A landscape with many valleys, sampled at points; each row gives a point and its height.
A ball rolls from a point to whichever of its 2 nearest points has the largest drop for the distance, and stops where none of them is lower. Distance is the straight distance between rows; heights are no part of it.
(965): [130 149  90 110 165 112 194  73 154  97 131 154 138 177 130 111  90 119
 124 136]  height 2.55
(358): [149 126 136  94 130 125 116 109 146  97 107 103 125 109 163 162 123  81
 150 142]  height 5.53
(465): [165 152 130 114 124  98 119  97  88 146 130 106 162 132 143 173 122 151
 124 147]  height 2.53
(852): [149 130 113 126 105  64 135  70 123 166 140 124 128 130 106 154 116 173
 126 127]  height 2.04
(51): [112 133 136 107 107 126  97 149 160  97 133 128  72 133  63  88 165 103
 133  95]  height 6.01
(958): [148  89  45 187 108 170  97 188 156 112 129 105 115 122 117 118 180 123
 148 107]  height 7.22
(660): [113 127 186  68 132 139 116 154 121  89 116 134  72 116  78  93 126  88
 129 115]  height 5.78
(325): [121 138 146 163 128 140  81 106 156 191 130  98  68 102 128 129 133  61
 147 119]  height 5.43
(753): [ 60 119 179 119 120 129 148 150 176 134  90 143 155 127 173 149 106 143
 111 140]  height 4.92
(733): [144  66 171 137 130 115 140 130 128 138 165 173  87  77 132  55 125 103
 106 129]  height 6.97
(987): [148  93 154 162 147 140 111 154  90 161 168 158 120  93 133  83 130 127
 100 128]  height 7.54
(909): [158 132 150 146 150 128 105  98 130 165 163 119  82 119 108  96 122  94
 129 121]  height 5.25
(738): [108 146 215  75 144 149 110 151  68  43 151 134 148 117 158 115 114 118
 163 161]  height 4.90
(620): [ 81 137 141  92 128 138 189 133 161  83  79 143 168 157 183 159  88 139
 121 153]  height 5.33
(428): [155 127 125 139 143  69 121  71  70 149 177 145 144  94 131  92 131 116
 125 145]  height 3.48
(1004): [145 116 198  87 127 139 127 148  98  80 161 149 119 120 133 104 139 136
 130 136]  height 4.65
(223): [206 127 110 124 139 144 116 126 126 156  77  75 128 121 156 198  81 114
 125 147]  height 4.27
(110): [113 103 155 180 142 135 124 162 133 181 157 166 135 132 124  93 115 175
  82 113]  height 6.56
(652): [112 128 101 167 153 133 122 144 153 147 128 138 115 140 109  77 121 107
 104 112]  height 1.18
(716): [135 107 123 108 149  92 167 132 135 118 109 145 138 149  98 106  69 180
  98 125]  height 3.97
(498): [ 68 145 104 144 156 108 136 110 173 121 126 154 127 131 121  61 115  78
 120 121]  height 3.70
(630): [156 119 135 146 103 142 139 150  54 214  81 120 103  97 132 138 107  93
  74 147]  height 2.72
(730): [113 150 119 119 150  83 135  82  86  91 165 156 175 115 160  83 127 107
 135 159]  height 2.25
(826): [142 142 153 143 107 158  99 141 149 112 188 117 128 155 123 149 189 171
 146 109]  height 5.55
(313): [113 132 162  97 173 161 117 180 105  39 123 136 156 130 151  85 114 103
 139 145]  height 5.19
(869): [120 178  40 128 166 120 169  66 121 118 122 139 173 181 127 149 108 138
 146 124]  height 3.34
(643): [150 174  84 117 119 135  81 123 126  90 134  74 144 157 100 178 179 140
 170 114]  height 4.26
(387): [ 92 136 157 132 152 123 144 135  90 177  92 155 139 110 140  93  89  84
  74 141]  height 5.70
(411): [200 136 101 126  92 173 109 150 145 144  84  63  73 131 116 181 129  92
 137 136]  height 4.20
(905): [111 117 108 133 114 130 161 124 157 122 141 141 148 166 105 169 136 228
 155  99]  height 5.10
(92): [104 113 188  82 152 176 120 202 121  75 105 147 103 125 115  85 111 102
 112 117]  height 5.56
(507): [175  66  28 173 111 158 151 162 135 104 140 133 118 123 111 113 160 154
 139 111]  height 7.70
(473): [136 106 108 148  80 145  86 171 116 155  91  95  81  85 115 130 159  88
 132 127]  height 4.86
(681): [141 115  86 163  96 131  61 139  88 153 130  95  66  77 110  96 174  57
 166 129]  height 4.70
(117): [174 115  87 128  85 107 135 109 141 156 115 103 118 131 101 184 127 173
 129 125]  height 2.50
(658): [133  95 137  93 103  85 130  99 152  96 138 141  86  81 130  93 143  79
 144 135]  height 4.00
(12): [114 144 161 115 145 143 109 170  76 147  97 129 133 130 100 123 106 138
  95 123]  height 3.43
(614): [149 127 141 111 168 115 155 115  88  88 137 146 177 116 184 102  95 104
 113 163]  height 3.24
(793): [126 116  87 160 126 162 121 144 179 140 131 105 142 159 100 187 150 207
 159  91]  height 4.05
(8): [155 158 186 107 174 143 142 128  58 119 146 145 157 144 156 105  86 127
 100 158]  height 3.71
(831): [102 120 157 140 142 126 142 129 165 114 160 146 150 152 141 128 120 191
 148 128]  height 6.21
(518): [140  84 148 137 134 128 169 113 188 125 161 164  92 113 154  76 122 103
 110 134]  height 6.02
(481): [127 137 139 154 126 163  78 151 119 159 125 103 114 106 132 136 152  88
 131 123]  height 5.09
(912): [107 151 160 130 129 129 172 134 103 147 136 170 144 147 155  91 118 124
  67 145]  height 5.21
(244): [109 152  79 118 103 150  99 155 148  77 135 106 135 161  77 154 190 167
 163  93]  height 4.68
(966): [ 95 130 136 135 141 152 111 188 151 139  77 117 123 138  99 116 108 128
  99 108]  height 3.05
(102): [126 115 170  96 136 114 112 110 103 170  79 112 128  79 165 193  90  93
 135 148]  height 3.09
(848): [ 77 126  25 143 119 122 179 133 104 112 103 165 180 131 117 115 156 145
 128 112]  height 5.18
(664): [120  80 155 100 156 121 120 151 174  53 133 140 117 106 116  84 114 128
 153 118]  height 5.68
(73): [165 154 119 161 131 174 108 154  91 204  77  83 125 123 147 169 108  85
  94 140]  height 2.54
(141): [186 136 112 133 144 126 141  96 132 118 165 124 115 153 115 107 126 125
 118 126]  height 4.82
(810): [185 105 115 127 164 100 164  83 158 126 151 129 121 152 105 113  77 169
 123 124]  height 4.40
(463): [163 180  94 104 105 169 113 158 121 129  74  78 103 158 100 161 139  84
 107 127]  height 4.18
(813): [133 116 142  81 137 115 161 112 149  88  88 132 163 122 200 173  91 110
 129 159]  height 5.47
(55): [140 142 103 161  83 102 118 109  77 148 194 140 140 135 109 114 201 160
 114 122]  height 5.39
(1009): [152 116 152 108 134 123 118 143  87 177  78 105 125 107  99 160  79 151
 101 131]  height 3.59
(298): [180 117 110 130  92 151 106 125 155 154  73  73  89 105 180 205 121  72
 150 147]  height 4.23
(156): [181 126 121 137 116 143 154 124 102 128 143 122 169 149 165 174 147 164
 111 141]  height 2.85
(1016): [ 69 156  69 122 145 111 159 133 103  74 117 159 181 157 112  84 132 130
 125 129]  height 4.06
(640): [151 124 125 190 129 195  99 164  93 198 109 100  94 103 170 129 137  50
 115 143]  height 3.06
(705): [163 144 107  89 130 110 131 101 152 114  94 101  89 132 101 134  98  86
 128 127]  height 5.57
(367): [ 96 133 189  86 121  98  87 118 125 150  85  99 128 101 116 188  98 139
 155 127]  height 3.21
(669): [145  97 157 129 112 131 142 148  73 184  79 127 145  80 178 167 102 109
  88 157]  height 2.94
(729): [139 102 163  92 113 103 152 150 128 141  85 132 128 131 100 148  83 193
  93 128]  height 3.72
(93): [106 161  88 125 127 109  60 126 118  97 116  91 137 115 104 132 165  94
 164 118]  height 4.41
(736): [124 130 189  83 105 107  99 125 146 113 124  98 126 130 119 188 123 181
 161 126]  height 3.35
(976): [162 102  47 144 107 139 164 131  99 110 147 140 158 138 112 147 167 192
 139 109]  height 7.81
(345): [ 83 103 117 127 179 104 111 127 193  93 116 132 135 104 127  86  94 102
 161 122]  height 5.05
(613): [132  97  97 157 107 135  88 161 157 107 159 122  93 111  96  93 184 122
 148 100]  height 6.58
(36): [190 118 209  86 111 140 144 118 122 113 156 123 105 135 148 161 128 146
 123 141]  height 4.42
(403): [211 113 165 114 141 138 146 108 135 147 126 101 120 136 156 182  90 143
 118 144]  height 4.31
(422): [ 99 130 117 173 158 129 142 144 150 175 127 144 151 168  99 113  93 195
  95 108]  height 5.65
(952): [ 91 102 134 158 122 109 152 101 210 157 149 151 111 122 139 112 128 133
 129 118]  height 2.11
(946): [167 134 107 163  98  91 110  91  77 176 171 125 113 109 121 114 161 113
 120 135]  height 4.21
(219): [ 98  79 143 114 100  99 120 137 142 134  91 134  95  65 131 109 130  80
 130 128]  height 4.25
(680): [160 135 106 174 108 167 111 142 113 135 177 117 148 143 153 156 194 146
 126 124]  height 4.07
(311): [ 84 148 183 144 181 133  97 119  84 208 120 131 132 102 127 124  84 104
 112 131]  height 5.99
(438): [ 54 115 116 161 111  90 126 114 172 161 138 147 146 115 118 126 141 168
 141 114]  height 6.44
(66): [ 40 166  99 126 118  97 170 115 124 117 124 166 163 174  93 103 120 182
 137 118]  height 2.31
(586): [122 150 200 130 147 164 139 164  61 131 168 175 145 142 160  86 113 136
  77 147]  height 4.39
(1012): [102 100  53 141  85 146 199 118 114 120 133 180 161 121 140 141 191 161
 147 106]  height 6.79
(794): [ 96 165 147 102 138 117 184  82 157  88 154 161 143 167 163 119 106 129
 136 156]  height 0.68
(672): [130 157  87 157 131 122  50 106 116 134 144  87 100 100 116 112 172  48
 167 123]  height 4.55
(112): [ 50 131  84 169 153 133 168 131 152 145 127 172 167 166 100 101 120 192
 130  98]  height 4.48
(191): [150 118 110  98 100 101 155  81 183  88 158 140  76 134 108 104 156  97
 148 120]  height 3.64
(344): [ 77 102 169 106 108 127 142 157 167 134  67 138 118  85 166 138 115  85
 113 136]  height 4.50
(14): [ 76 168 118 140 111 152 111 133 148  87 177 127 147 171 115 141 197 173
 175 106]  height 6.63
(46): [163 114 131 127 130 130 105 124 168 122 130  88 131 143 119 185 126 181
 161 115]  height 2.95
(833): [104 105 207 108 153 117 110 138 170  98 158 136 116 128 114 105  96 174
 161 125]  height 6.25
(565): [110 192 107 135 148 134 135 112 118 127 128 117 169 185 128 148 122 140
 123 130]  height 3.83
(585): [158 196  92 126 122 154 110 117 108 124 125  91 142 166 135 164 164  95
 128 132]  height 4.11
(906): [ 77 143 126 155 106  91 131 105 110 146 174 162 164 129 132 112 167 168
 126 130]  height 7.31
(918): [113 155 133  84 113  90 155  56 160  78 174 149 122 144 144 123 146 115
 161 141]  height 2.70

Call two points neighbours if one is among the 2 nearest of the other. Go from one point of each pair to the other, from neighbour to neighbour, staying as low as possible. Name the highest point that can't be avoided.
(730) / (73) => (311)
(46) / (585) => (481)
(73) / (46) => (736)
(794) / (952) => (906)
(73) / (652) => (325)
(66) / (952) => (987)
